The views of a scene show one set of named points, each view turned or mirrored, and shifted as a whole, with a little noise and some points left out.

Scene 1
View 1
kenon: [-11 -24   3   4 -12  11  26   3 -12 -11   7 -21  15 -12 -10 -42  -1 -18
  36  12]
girog: [-60 -44  27   9  -2  23  14 -17   6  -4   5 -31  48 -22 -30   0 -37 -25
  12   9]
Zuzi: [-30 -34  12   3 -19  15  27   2 -13 -19   7 -27  21 -19  -9 -31 -19 -11
  25  15]
vitu: [-11 -20   2   9   4  13  16  -4   0   1   6 -19  23  -7 -21 -35   4 -29
  35   6]
Gegad: [-26 -25  11   7   0   8  13   2   5 -11   8 -27  19  -8  -4 -14 -24  -7
   7  25]
dedu: [-12 -13   1  12  20  10   5  -7  13   6   8 -18  24   1 -21 -21   0 -30
  24  10]
Tup: [-38 -24  15  12  19  13   0 -12  21   2   9 -27  33  -5 -19   5 -29 -20
  -2  21]
nemus: [-16 -11   5  12  24   6  -2  -2  21   1  10 -21  18   6 -10  -6 -14 -16
   2  23]
liv: [-39 -31  16   8   2  16  13  -8   6  -6   7 -27  32 -14 -19 -10 -26 -19
  13  15]
tufu: [-21 -22   7  13  16  17  10 -16   9  12   6 -19  37  -7 -37 -24   2 -43
  37  -2]
gofip: [-23 -29   8   8  -1  17  20  -9  -3  -1   6 -22  30 -14 -26 -32  -4 -32
  35   3]
vusi: [  8  -3  -8   8   9  -3   7  15   7 -14  11 -19  -5   8  10 -29  -3  -2
   8  32]
Safeb: [-21 -22   7  10   8  13  11  -6   7  -1   6 -22  25  -6 -19 -19  -9 -24
  20  12]
zafu: [-23 -12   7  15  35  10  -7 -13  29  11   8 -20  30   6 -24   1 -14 -28
   5  16]
dev: [  5 -10  -5   8   5   3  14   9   1  -8   9 -18   4   2  -2 -35   3 -13
  24  20]
tikeg: [ 14  -4 -10   7   4   2  14  12  -1  -8  10 -16  -1   5   1 -42  12 -14
  29  20]
Nud: [ -8 -21   1   4 -11   9  24   8  -9 -17   9 -22   8  -9   0 -40  -4 -10
  28  20]
fof: [ 30  13 -20  12  30  -4   0   7  17   6  11 -11  -4  20  -5 -35  24 -21
  25  21]
View 2
zafu: [  4  37   1 -18   5 -20 -11  30 -15  18 -16 -17   7 -21  24 -29  24  38
  -4  10]
nemus: [ -1  39  -9  -9  -4 -14  -8  38 -28  16 -11 -11  -1 -26  10 -25  14  37
  -8   5]
fof: [ 30  39 -23   0 -17  24 -17  15 -58  -6  21   2   1 -43   6   6  31  43
 -14   7]
Tup: [-15  35   3  -8   6 -31   1  43  -8  27 -19 -16  -2 -22  18 -35  11  36
  -4   6]
tufu: [  9  30  21   7  20  -9   5  22  -1  18  14  -9  -1 -44  34 -15  30  41
   4  14]
gofip: [ -4  27  20  24  19 -12  15  33  -5  22  18  -2 -11 -50  22 -14  17  42
  -1   8]
girog: [-29  28  31  11  30 -43  19  49  21  40 -12 -15 -10 -33  28 -40   6  36
   5   8]
Nud: [-11  32  -3  34   1   0  13  43 -30  17  23   8 -22 -54  -2  -5   6  40
 -13  -4]
Gegad: [-20  36  -2  14   1 -20   9  52 -23  24  -3  -3 -15 -36   1 -22   1  37
 -11  -3]
liv: [-19  32  12  12  12 -28  11  46  -6  29  -4  -9 -11 -36  16 -28   7  38
  -4   3]
dev: [  3  36  -9  19  -6   6   3  34 -40   9  19   4 -12 -47   2  -3  13  40
 -12   0]
dedu: [  9  33   3   3   5  -6  -2  27 -19  14   7  -7  -2 -39  20 -14  24  40
  -3  10]
kenon: [ -7  30   8  36   7   0  17  37 -21  17  28   7 -20 -58   6  -4  10  41
  -8  -1]
vitu: [  4  29  11  20  11  -1   9  29 -16  15  21  -1  -9 -50  18  -8  21  42
  -3   7]
vusi: [  0  40 -24  13 -18   4  -4  40 -52   8   9   5 -13 -41 -11  -7   8  39
 -19  -4]
View 3
vitu: [ -9 -19   2  23 -18  12  23   1  -2  -9 -13  -6 -24   3  16 -10  -1   1
  18  -3]
liv: [  5 -13  20   8  -7  22  16   2 -12   6  24 -14 -26  11   1 -24   0   4
   1  -7]
tufu: [-12 -29  -1  13  -1  25   4   5   1 -17 -17 -21 -23  14  15  -7 -20   8
   7  -4]
Tup: [ 13 -16  25   1   0  28  12   8 -15   0  23 -35 -16  14   5 -34  -9   6
  -9   0]
girog: [  3 -16  22  -1   9  31   0  -2  -9  14  42  -9 -35  20 -12 -19  -5   5
 -10 -16]
Zuzi: [  0  -6  19  20 -22   9  30  -6 -11  13  23  10 -35   2   2 -16  18  -4
  15 -10]
kenon: [ -9 -11   9  28 -28   5  34  -4  -6   1  -4   8 -30  -2  13 -10  14  -4
  24  -5]
Gegad: [ 13  -7  27  14 -20  14  33   3 -16   5  21 -16 -21   2   6 -32   8   0
   6   0]
gofip: [-12 -19   6  18 -10  16  14  -1  -1  -2   0   1 -31   8   7  -6  -2   1
  14  -9]
tikeg: [  0 -13   9  34 -40  -1  49   8  -8 -14 -26 -13 -13 -10  29 -21  10  -2
  27   9]
zafu: [ 10 -23  18   4  -1  30  12  13 -11 -15  -1 -47  -8  13  16 -33 -21   9
  -6   4]
vusi: [ 14  -5  23  29 -41   0  55   9 -17 -11 -12 -26  -5 -12  28 -38  13  -2
  19  14]
Nud: [  0  -6  16  29 -34   2  43  -3 -10   1  -1   3 -24  -7  15 -18  17  -5
  24   0]
nemus: [ 14 -15  22  12 -15  18  29  12 -15 -11   0 -40  -8   5  17 -38  -6   6
   2   8]
fof: [  1 -18   4  34 -37   3  49  16  -7 -33 -50 -38   2  -9  43 -27  -5   3
  26  19]
Safeb: [  1 -16  14  15 -12  17  20   4  -8  -5   3 -18 -21   6  10 -20  -3   4
   7  -2]
View 4
dedu: [ 37 -20  -6 -19 -20  21  -4  -7  12  14  -2 -25   0 -16   0  23  21 -15
  27  -2]
girog: [ 26  -5 -60 -16 -17  -1 -13   5  19  12   6 -36 -30  11  13 -24  25 -17
  24  -6]
Gegad: [ 22 -17 -20 -27  -7   3   3   8  11  -7   3 -19 -10 -11  14  -6   5   0
  26   4]
tufu: [ 46 -15 -19 -10 -33  30 -16 -12  18  18   7 -35  -5 -10   0  18  30 -22
  23 -10]
tikeg: [ 37 -27  27 -25 -14  31   3  -7  10 -16  10 -12  12 -33   7  25  -2   3
  22   5]
gofip: [ 39 -14 -17 -10 -28  28 -15  -8  19  -1  18 -31  -9 -10  10   1  17 -13
  16  -8]
Nud: [ 32 -21   6 -21 -15  25  -3  -1  16 -23  21 -15   0 -23  18  -1  -6   4
  18   1]
vitu: [ 42 -17  -3 -14 -25  30 -11 -10  17  -2  14 -27   0 -18   7  12  14 -10
  19  -5]
dev: [ 33 -24  16 -26 -12  24   4  -2  10 -12   8 -14   9 -28   9  17   0   1
  23   5]
zafu: [ 29 -19 -24 -28 -12   2   4   0   6  29 -21 -24  -5  -8  -7  23  31 -19
  39   3]
vusi: [ 25 -30  20 -37  -2  12  15   4   4 -14  -3  -5  11 -31   8  18  -7   8
  28  13]
liv: [ 27 -12 -34 -20 -12   5  -5   3  15   3   5 -27 -16  -3  11 -10  17 -10
  26  -1]
nemus: [ 25 -21 -11 -32  -5   3   9   4   6  14 -17 -16  -1 -14   0  18  16  -8
  35   7]
fof: [ 39 -35  40 -29 -14  30  11 -10   3   4  -9  -8  25 -39  -7  52   6  -3
  30   8]
Zuzi: [ 28 -13 -20 -19 -16  16  -9   2  21 -22  25 -24 -13 -10  23 -21   0   1
  16  -2]
Safeb: [ 33 -17 -16 -20 -18  16  -5  -2  14   5   4 -24  -6 -11   7   7  16 -11
  25  -1]

In a view up to two points have been moved. Name them for each view, in the order of its rows, or write -.
view 1 => -
view 2 => girog
view 3 => tufu
view 4 => -

Scene 2
View 1
kimuf: [  7  26  -3 -25 -19 -11  -7   2  23   1 -23  -9  22  22  -4  13   6  10
  -2  -4]
galom: [ -2  12   6 -15 -26 -26 -15  -7  22  -7 -12 -10  24  29  -9   9  10   0
  -9   8]
vafa: [-10   3  10  -8 -36 -36 -22 -19  24 -11  -4 -13  29  36 -19   9  16  -9
 -10  14]
giz: [ 24  45  -7 -40  25   6  12  24   0  15 -16 -11 -15 -25  18  17 -13  40
 -18   3]
toras: [ -8  12  11 -11   7 -34  -8 -19  -3   6  30 -21  -5 -14 -16  18  -5   7
 -33  36]
nav: [ 13  31  -8 -30 -29  -2  -7  10  33  -3 -40  -6  29  33   0   7  12  10
   6 -16]
poma: [ 21  35  -3 -36  10  -6   2  21   3   6 -18 -10  -6  -9  14  14  -6  32
 -13   3]
gigub: [ -6  21   0 -16 -15 -21  -5 -17  22   3   4 -14  17  10 -17  15   3   0
 -14  11]
zezem: [ 28  23   8 -36  18 -18 -10  33 -10  -7 -23 -10 -15  -5  29  11  -2  41
 -18  13]
tiri: [  0  40  -8 -26  11  -4  10  -6  12  20  10 -16  -2 -20 -10  20 -13  17
 -23  11]
Mup: [ 14  52  -9 -38  35   5  20  12  -4  23   9 -16 -24 -45   7  21 -24  36
 -28  12]
Seli: [ 14  12  12 -23   4 -30 -13  14  -5  -7  -8 -13  -7   2  13  11   2  24
 -22  23]
Deser: [  8  20   6 -23   4 -22  -5   5   2   1   0 -14  -3  -4   3  16  -3  19
 -22  19]
Bulop: [-18   6   6  -3 -32 -37 -17 -33  27  -3  12 -16  30  27 -30  11  11 -17
 -13  19]
Mot: [ -3  17  11 -15  27 -31  -1 -11 -13  10  36 -21 -20 -33  -8  21 -13  18
 -41  43]
View 2
zezem: [-17  29  -7 -19  12 -13 -19  32 -14 -30 -22  -3  11 -14   0 -20 -37  41
 -21  13]
gigub: [  3  -2  11 -36   3   0   7   0 -11   8 -39  18  -3  19  18 -22 -25 -15
   6  -4]
Seli: [-18  20  -3 -19  18  -2  -4  23 -17 -16 -26   0   6  -6   3 -22 -26  11
  -3   8]
toras: [-13  -1 -18 -10   9   2  12  18 -36  18 -47  11  27  13   9 -17  -2 -15
   6   1]
kimuf: [  7   7  23 -46   2  -6  -6  -5   2 -12 -29  14 -15  17  19 -24 -44   2
  -2   0]
tiri: [  7  -2 -11 -27 -21 -16  -2  16 -23   9 -50  15  23  22  18 -13 -28  15
 -17   6]
Mot: [-12   3 -32  -3  -5  -8   4  34 -42  15 -51   9  43  11   6 -10  -3   9
  -9   7]
Mup: [  4   9 -32 -16 -31 -27 -13  36 -30  -1 -51   8  44  14  11  -5 -32  50
 -36  15]
nav: [ 14  12  35 -55  -1  -7 -11 -13  14 -22 -21  16 -30  16  22 -27 -59   9
  -8  -1]
vafa: [ -5   1  27 -40  27  14  13 -13  -4   3 -27  15 -22  16  15 -30 -20 -39
  22  -8]
Bulop: [  0  -9  20 -37  17  13  17 -15 -12  18 -38  21 -14  25  19 -27 -15 -47
  26 -13]
galom: [ -1   7  23 -41  17   4   3  -7  -3  -3 -26  12 -18  12  16 -28 -31 -18
  10  -7]
poma: [ -1  18  -2 -29  -9 -17 -15  21 -10 -18 -31   6  11   4  10 -17 -43  36
 -23  12]
View 3
nav: [-59  37 -21  18  16  60  15   3 -26   6  18   4   3  -2   2  22  -6 -41
  -6  16]
zezem: [  2 -10  -2  15 -11  45   0  -2 -17 -24  25  -2  14  -1 -25   5  31  -2
   1  24]
galom: [-31  40 -33  -2   5  52   1 -12 -25 -11   9  16   2   7  11  25 -10 -41
  30  30]
kimuf: [-35  30 -26   4   6  40  -2  -7 -26 -13  11  13   3   2   3  20  -8 -43
   4  32]
toras: [ 15  14 -29 -21 -16   9 -28 -29 -21 -45   2  24   3   8   1  16 -10 -35
  27  57]
vafa: [-29  50 -45 -13   4  56   0 -17 -25  -9   3  23  -1  13  19  32 -20 -46
  52  34]
Mot: [ 24  -6 -14 -14 -21  -5 -31 -26 -20 -53   6  19   8   1 -12   9   1 -25
   5  58]
giz: [ -7  -8  -2  15  -7  10 -12  -9 -22 -34  19   1  11  -9 -23   3  13 -22
 -34  39]
tiri: [-14  11 -15  -1  -6   3 -19 -17 -26 -36  11  13   5  -4  -8   8  -7 -38
 -19  50]
Seli: [  4   4 -16   0 -10  43  -6 -10 -19 -25  14   8   9   6 -12  13  12 -15
  24  30]
Deser: [ -1   7 -16  -1  -9  30 -10 -13 -20 -29  14  11   9   2 -10  13   7 -24
  11  37]
gigub: [-25  33 -34  -6   1  31 -10 -18 -27 -21   5  19   0   5   9  22 -17 -46
  17  41]
Mup: [  5 -19   3   9 -12 -11 -25 -15 -22 -47  18   5  12 -10 -27  -3  13 -20
 -47  50]
View 4
toras: [-33   6 -29  -5 -18  13   6  10  17  33  26  27  18   1 -25  -4 -14 -26
 -12  10]
Deser: [-16  -2 -19 -15  -9   3  -6  13   2  18  25  13   5  -8   7  -7   9  -5
  20  10]
galom: [  5 -14 -51  -8 -21  -5  -2  19 -27 -12  18  28   5  -5 -16  -1   4  -7
  19 -10]
Mup: [-32 -14   8 -14  28   8 -28  15  28  53  16   2  27  -5  53  -4  20  -6
  28  20]
kimuf: [ 10 -24 -42 -13  -7  -7 -11  20 -27 -11  12  23   7  -7   6  -1  14   0
  33 -12]
gigub: [ -8 -19 -45  -4 -12   2  -5  17 -14   7  13  30  18  -1 -11   3   0 -16
  12 -10]
Bulop: [ -5 -17 -63   3 -30   3   5  19 -20  -3  15  43  18   4 -38   7 -15 -23
  -4 -17]
giz: [-14 -13   2 -20  19   0 -27  16   8  30  18  -1  13 -11  50  -8  26   6
  44  15]
poma: [ -7 -11  -9 -20   7  -2 -18  17  -2  17  19   4   4 -14  33  -9  24   6
  40   9]
tiri: [-20 -19 -18  -8  13   6 -21  17   9  35  11  19  29  -1  23   2   7 -13
  19   3]
View 5
zezem: [-25  26 -43  16 -16  11 -20 -11 -30  25 -14  18  -1  39 -15   9 -14 -56
  28  -7]
vafa: [-30 -10  19 -24 -12   3  -8 -30   2 -14 -26 -16  15  64 -18 -22  15 -14
 -24  18]
Deser: [-34  15 -19   3  -5   4 -22  -3  -5   5 -26  13   5  35 -19  -6 -11 -35
  10  -3]
Bulop: [-34 -12  17 -25  -6   1 -10 -26  16 -22 -32 -11  14  52 -16 -25  14  -7
 -28  13]
giz: [-32  27 -58  17  -5   8 -19  -7   3  10 -17  35  -8  14  -1  15 -15 -46
  25 -31]
nav: [-18  -2 -27 -18 -23  10   5 -58   6  -8  -6   1  -2  55   6   4  25 -34
 -17 -21]
gigub: [-37  -3  -2 -14  -4   1 -14 -17  15 -14 -31   3   8  39 -12 -15   4 -15
 -12   3]
poma: [-29  21 -44   8 -10   9 -15 -15  -6  10 -15  22  -5  29  -4   8  -7 -44
  15 -21]
Mup: [-45  30 -54  23   7   5 -28  17  15   5 -30  45  -3  -5  -4   8 -29 -37
  30 -29]
Seli: [-29  16 -18   7 -12   7 -21  -6 -20  13 -22   8   5  46 -23  -5 -10 -41
  14   5]
galom: [-27  -3  -1 -19 -14   6  -7 -32   3  -8 -20  -7   8  56 -14 -14  14 -22
 -17   4]
tiri: [-43  13 -29   3   5   3 -21   3  24  -8 -32  27   3  11  -6  -3 -12 -21
   7 -17]
toras: [-45  10   2   1   8  -2 -28  22   8  -4 -42  11  15  25 -29 -19 -21 -15
   7  16]
Mot: [-49  22 -17  13  10  -1 -33  34   7   3 -42  26  10   9 -27 -13 -31 -23
  22   5]
kimuf: [-27   4 -18 -13 -16   8  -5 -39   7  -9 -15   3   2  49  -2  -3  14 -29
 -12 -12]

In a view up to two points have been moved. Name them for each view, in the order of its rows, or write -.
view 1 => Mot
view 2 => -
view 3 => kimuf, giz
view 4 => toras
view 5 => Bulop

Scene 3
View 1
Dag: [ 20  14  11 -18  -5  12   1 -36  -1  -8 -26  44   3 -18 -14  22  -7  15
 -16  -5]
Sadet: [ -6  11   4  -5   7   1  -6 -20  12 -27 -14  13  -9 -26  -3 -11  -1  27
  -4   8]
pedi: [  1  15   4 -17  -8  -6 -18 -23  15  -7 -21  38   1 -27   2  10 -11  23
  -3   5]
Nedom: [-17   6   2   9  23   5   5 -19   5 -45  -5 -10 -19 -36  -1 -26  22  30
   2   3]
Zof: [-30  16  -8  -8  -7 -28 -39   1  43 -16 -13   8 -11 -32  18 -23 -23  40
   8  27]
Fopi: [  5  10   9  -1  14  16  14 -23   4 -34 -17  -2 -12 -18 -16 -18   1  22
 -15   8]
goz: [ -9   8   4   0  13   3  -2 -27   2 -31  -9  16  -9 -39   3  -4  19  27
   2  -4]
mubul: [ 11  19   4 -26 -21  -8 -24 -21  26   7 -32  45   6 -12  -7  13 -41  22
 -14  16]
Fino: [ -6  14   2 -11  -2  -7 -17 -24  11 -14 -15  34  -3 -33   5   7   0  25
   2   0]
Nugik: [  8  11   8  -1  12  17  14 -20  11 -33 -22  -6 -14  -9 -23 -25 -12  21
 -20  16]
suset: [-23  13  -3  -1   4 -15 -22 -11  24 -25  -9   9 -12 -36  12 -17   0  34
   7  12]
vuf: [  4  21   2 -25 -21 -12 -26 -10  37   3 -31  27   0  -8  -6  -4 -50  26
 -14  28]
luso: [-42  11  -8  -2   3 -31 -42 -12  22 -22   2  26 -10 -61  36  -2  20  40
  26   0]
Setev: [ 11  16   6 -12  -5   9   2 -11  27 -18 -32  -3  -9   4 -26 -26 -44  23
 -26  32]
nevo: [ -6  17   1 -13  -7 -10 -20 -12  27 -11 -22  21  -5 -21  -1  -9 -24  29
  -6  19]
View 2
mubul: [-21 -10  25  43   6  -8   1  43 -33  15  26 -17   8   6 -11 -27  20   1
  21 -21]
pedi: [-12 -12   4  47  19 -14  10  38  -6  16  13 -15   2   6  -9  -4   3  -2
  32 -33]
goz: [  1 -14 -21  50  32 -16  13  25  30   6  -3 -18  -3  12   0  19 -19  -7
  34 -42]
vuf: [-15 -11  22  38   4  -4  -4  34 -26   0  24 -27  12  16  -6 -34  17  -3
   7 -18]
nevo: [ -8 -12   7  43  14  -9   1  26  -7  -3  12 -27   3  18  -7 -17   4 -11
  16 -28]
suset: [  5 -14  -9  48  29 -14   4   6  16 -14  -6 -28  -9  28 -15   1 -14 -24
  28 -40]
Fopi: [  4 -14 -18  39  19  -6   5  33  33   3   7 -27  14  15  20   2 -12   3
   6 -28]
Nugik: [  6 -13 -19  36  16  -3   2  31  36  -3   9 -34  20  17  28  -5 -12   4
  -7 -23]
Nedom: [ 12 -14 -34  49  38 -14  10  11  51  -9 -14 -27  -6  24   7  23 -30 -16
  26 -44]
luso: [ -3 -13  -2  58  40 -24   9  -1  -3 -11 -13 -18 -30  25 -44  10 -12 -38
  61 -52]
Fino: [ -8 -11  -3  48  24 -16  11  31   2  13   7 -15  -4   9 -10   5  -3  -7
  38 -38]
Zof: [ -2 -14  12  45  22 -12  -4   0 -12 -27   0 -34 -10  34 -27 -24   2 -32
  22 -34]
Sadet: [  1 -13 -12  45  24 -11   6  26  20   0   3 -25   1  16   3   4 -10  -7
  21 -34]
Setev: [ -2 -11   1  31   3   2  -7  34  10  -8  19 -39  25  19  24 -29   2   4
 -20 -12]
View 3
Nedom: [-18 -10 -23  29 -42  15 -45  45  23  -3  -3 -21 -39  -6  31 -36 -10  23
   1  -9]
nevo: [-19  14 -24   5   1  19 -22  44  -4 -13  21   1 -10   9 -24 -15 -12  33
  -7 -23]
vuf: [-18  20 -24  -3  20  21 -10  42 -17 -23  30   8   4  16 -43  -8  -8  39
 -14 -28]
goz: [ -8  12 -37  23 -43   8 -30  44  15 -13   5 -20 -34   1   0 -25   1  25
   4 -16]
Zof: [-26   2 -10   4  15  30 -38  53  -7  12  15  11 -15   3 -18 -14 -46  29
  -5 -17]
pedi: [ -8  25 -38  11 -20  11 -19  45  -1 -13  17  -6 -19  10 -37 -11  -5  28
   1 -24]
suset: [-21   2 -20  15 -10  23 -39  50   5   5   8  -2 -26   0  -6 -21 -30  25
  -1 -15]
Fino: [ -9  21 -38  14 -27  11 -25  46   5  -6  12  -9 -28   7 -27 -15 -10  24
   5 -22]
Fopi: [-17  -1 -23  19 -28  13 -24  37  10 -30  11 -21 -18   4  17 -34  16  33
 -11 -17]
Setev: [-24   1 -11   2  14  22 -11  34  -8 -43  26  -4   9  12   1 -27  17  47
 -26 -26]
mubul: [ -9  34 -36  -5   9  15  -7  44 -15 -21  29   6  -1  18 -57  -2  -5  36
  -6 -30]
Dag: [ -1  32 -48  14 -38   1  -6  38   3 -35  19 -18 -19  15 -33 -16  23  31
   1 -26]
luso: [-14  10 -31  19 -25  21 -52  60  10  34   2   2 -48  -4 -22 -12 -59  11
  17 -12]
View 4
mubul: [ 43 -22  21  36   2  -2   5  23 -46 -13   7   8  -9  -6 -24  45   4 -33
 -20   6]
Dag: [ 33   2   4  27 -16 -20 -17  21 -43 -19  10 -28  10  26 -35  50  -5 -62
  -3  -3]
luso: [ 27 -10 -21 -23 -13  22   2  12 -46 -20   0  24   8  37 -46  46 -15  29
  41  -9]
goz: [ 14   2 -26  -8 -39  -4 -14  12 -29 -22   3 -16  13  38 -41  45  -8 -25
  24 -11]
Sadet: [ 14  -7 -17   1 -40  -3  -7  12 -25 -19   2  -9   5  22 -31  42   1 -27
   7  -8]
Nedom: [ -4   0 -42 -23 -61   0 -15   7 -14 -23   1 -18  14  42 -37  40  -2 -17
  30 -17]
nevo: [ 27 -19   2  19 -21   1   3  17 -33 -15   4   5  -6   3 -23  41   7 -25
 -11   1]
pedi: [ 34  -9   1  16 -13  -3  -5  19 -42 -18   6  -4   3  18 -34  47  -4 -31
   2  -2]
Fopi: [  0  -5 -24   3 -58  -9 -13  10 -12 -20   4 -26   6  22 -26  38   6 -47
   2 -11]
suset: [ 14 -16 -20 -10 -34  13   2  13 -26 -17  -1  10   1  19 -30  41   2   0
  16  -7]
Nugik: [ -1 -10 -20   9 -62 -11  -8  10  -7 -17   3 -24   1  12 -19  37  14 -50
 -10  -9]
vuf: [ 32 -28  15  31 -14   3  11  19 -33 -12   4  10 -13 -13 -16  41  13 -30
 -24   5]
Setev: [  6 -23  -4  24 -51  -6   5  12  -9 -13   4 -11 -12 -12  -8  34  23 -50
 -31  -1]
View 5
Fino: [-11  -4  11 -36   2   8  -5  -1  -5  14 -11 -12  17 -28 -16   9 -12  -7
  -3   2]
Nugik: [ 19  24  19 -39  20 -25 -11  23 -37   2  20  -5  24 -21 -26  25 -19  17
 -18  10]
Zof: [ -3  -4  -6 -45   7  14 -12  14 -11 -15 -35 -30  52  -9   2  -1  -4 -11
 -42  11]
mubul: [ -7   3 -29 -21   5  10 -22   7  22  -1  -7  -8  18 -22  -1  30   7  -1
  -5  37]
Dag: [ -4   9   4 -24   5  -5 -11   0   3  23  15   5  -3 -36 -25  30 -13   5
  20  15]
pedi: [ -9  -1  -3 -31   4   8 -11   1   4  10  -6  -8  15 -27 -14  17  -8  -5
   0  13]
Fopi: [ 13  18  26 -40  18 -20  -7  16 -38  10  14  -7  20 -25 -29  18 -24  12
 -12   0]
nevo: [ -1   4  -6 -34   9   2 -15  13  -7  -3  -9 -15  30 -18  -8  16  -4   0
 -19  18]
vuf: [  0   9 -29 -24  11   4 -24  17  10 -12  -6 -12  30 -16  -1  28   7   3
 -18  38]
Nedom: [  5   4  48 -56   9 -11   5   7 -52  14  -4 -17  28 -25 -30  -6 -36  -1
 -19 -25]
luso: [-22 -24  21 -54  -6  28   2  -8 -11   8 -47 -31  40 -22  -8 -22 -18 -25
 -24 -22]
Setev: [ 19  27  -9 -29  24 -21 -21  31 -23 -13  16  -6  32 -14 -14  35  -5  19
 -26  33]
Sadet: [ -1   3  13 -39   8  -2  -7   7 -18   7  -4 -12  23 -24 -18  11 -15   0
 -11   3]

In a view up to two points have been moved. Name them for each view, in the order of its rows, or write -.
view 1 => Nedom, mubul
view 2 => suset, Fopi
view 3 => goz
view 4 => nevo
view 5 => Sadet

Scene 4
View 1
feb: [ 23 -26   4  30  -3 -14 -24  25   6 -17 -26  -6 -43  37   4   6 -27   7
 -13 -12]
sekod: [ -1  -7  14  24  32  -4  -5   8  24  -1 -30  10 -26  11  -5   7 -26   6
 -13 -11]
laro: [ -4  -5  30   1  53  -3  15 -14  25  19 -15   9 -17  10 -11  -2 -12  11
  -3 -13]
bapub: [ 29 -22  13   4  17 -14   0  -7   6   7   4   1 -35  36   5 -12 -11  13
   1 -20]
nura: [ 33  -7 -36  46  -8 -15 -23  11  25 -21  -1  34 -36  27  33 -10 -35   4
  -9 -22]
zaf: [ 14   1  -5  14  37  -7  10 -20  29  12   6  32 -18  13  13 -16 -18   8
   0 -21]
murop: [ -5  -3  19  16  43  -3   4  -1  29   8 -24  13 -21   8  -4   2 -22   8
  -8 -12]
tufab: [ 33 -18   7  -1  22 -14   6 -17   9  13  16  11 -30  36  11 -21  -9  11
   6 -24]
Kel: [ 22 -25  17  12  14 -13  -9   8   4  -1 -16  -7 -39  36  -1   1 -18  12
  -6 -14]
lol: [ 34  -6 -31  36  -1 -15 -16   1  23 -12   8  31 -33  27  31 -16 -29   5
  -6 -24]
vot: [ 22  -7  11  -8  43 -10  20 -33  20  25  20  20 -19  23   8 -23  -6  11
   9 -25]
lotu: [ 46 -23  -9   9   1 -20  -5 -10   5   2  21  11 -38  45  22 -23 -13  11
   5 -27]
View 2
zaf: [  1  11 -10  16  -2 -35   6   8 -18  -3 -25  18 -18   2  30 -21  -5   8
 -15   7]
Kel: [  3   1   5  19  -1 -19  49   9  -4 -20  16  13  -3  15  23 -13  37  -5
   3  13]
vot: [  5   6  -4  27  -8 -55   4  -2 -16 -13 -26  -9 -24  20  29 -24   5  -2
 -21   1]
murop: [ 15   3 -12  27   6 -20  29  16 -20   5  -7  37 -11  11  25 -33  18  -6
 -17  26]
lol: [-20  16  -1 -14  -7 -12  16  14   2 -18  -1  21  -2 -20  30   5  -4  26
  14  -5]
feb: [ -7   4   3   2   2   3  52  17   1 -20  26  30   6  -3  26  -2  32   8
  15  14]
nura: [-23  17  -1 -19  -5   1  20  19   2 -16   6  31   3 -26  31   8  -2  29
  21  -1]
tufab: [ -5   5   5  16  -9 -44  21   0  -7 -26  -9 -11 -14  14  30 -10  15   3
  -7  -4]
View 3
zaf: [  7  24  13  -4   5  -4   3  -4  24  17 -13 -14  -2 -17 -34   0  24  -4
 -14  -8]
tufab: [  7   2 -12   2  -4  21  -4  -4  20  11   6 -14  20 -11 -24  -3  12   4
  -9 -16]
bapub: [ 12   2  -7   0  10  26  -4   0  15  13   7 -11  25  -7 -14  -9  12   0
   5 -23]
laro: [ 18  15  19 -12  30  10  14   8   0  32  -1 -38   1 -24 -38 -10  14 -21
  -9 -19]
nura: [  5  40   9   6  13  -3 -13 -10  45  12 -29  33  13   7   3  -3  38   4
  31 -15]
lol: [  2  31   2   7   0   0 -14 -13  45   7 -21  27  13   5  -4   1  33  11
  16 -11]
sekod: [ 17  28  24  -9  43  10   7   6   9  32 -13 -11   8 -11 -16 -14  25 -19
  20 -24]
Kel: [ 18   7   1  -1  29  30  -1   4  12  21   3  -6  28  -2  -5 -15  14  -9
  23 -30]
murop: [ 18  25  24 -11  37   5  11   7   7  32 -10 -23   3 -18 -28 -11  23 -22
   7 -21]
feb: [ 18  17   4   0  38  28  -7   0  20  21  -8  15  33   7  10 -17  22  -7
  44 -33]
lotu: [  5   3 -19   9 -10  24 -13 -10  32   1   3   7  29   1  -9  -1  16  16
   3 -17]
View 4
zaf: [ 12  -2  15  28  27   1  -6  -6  17 -32  24  17 -11  20  36 -16  25  15
 -14  -1]
feb: [ 22   4  26  25  22  10  22 -21  38   6  -9   9   7  10 -13   1 -32  11
  12  11]
murop: [ 16 -10  30  18  17 -11  18 -21  33 -25   5  17  -6  19  25 -31  16   5
  12 -14]
laro: [ 21 -17  20  17  13 -14  -5 -18  34 -30  11  30  -6  12  39 -35  23   1
  17 -21]
lotu: [ 24   4  -4  38  30  24 -29   1  20  -3  19  19   3   6   8  15 -15  18
 -12  20]
vot: [ 24 -11  -2  28  21   1 -38  -2  19 -29  27  32  -6  10  44 -16  25  10
  -5  -8]
sekod: [ 17  -5  34  18  18  -8  26 -22  34 -18   0  14  -5  20  15 -25   3   5
  13  -9]
tufab: [ 27  -3  -4  33  24  14 -33  -4  23  -9  19  25   1   4  18   2  -6  12
  -4   9]
bapub: [ 26  -6   4  29  21  10 -20  -8  30  -9  10  26   3   3  13  -5  -9  10
   7   3]
Kel: [ 27  -5  16  24  17   5  -1 -17  38  -2  -3  21   6   5   2  -7 -20   6
  17   1]
nura: [  4  23  26  37  39  23  25  -5  12  -9  13  -8  -5  29  -2  15 -13  27
 -29  30]

In a view up to two points have been moved. Name them for each view, in the order of its rows, or write -.
view 1 => -
view 2 => feb
view 3 => nura
view 4 => tufab
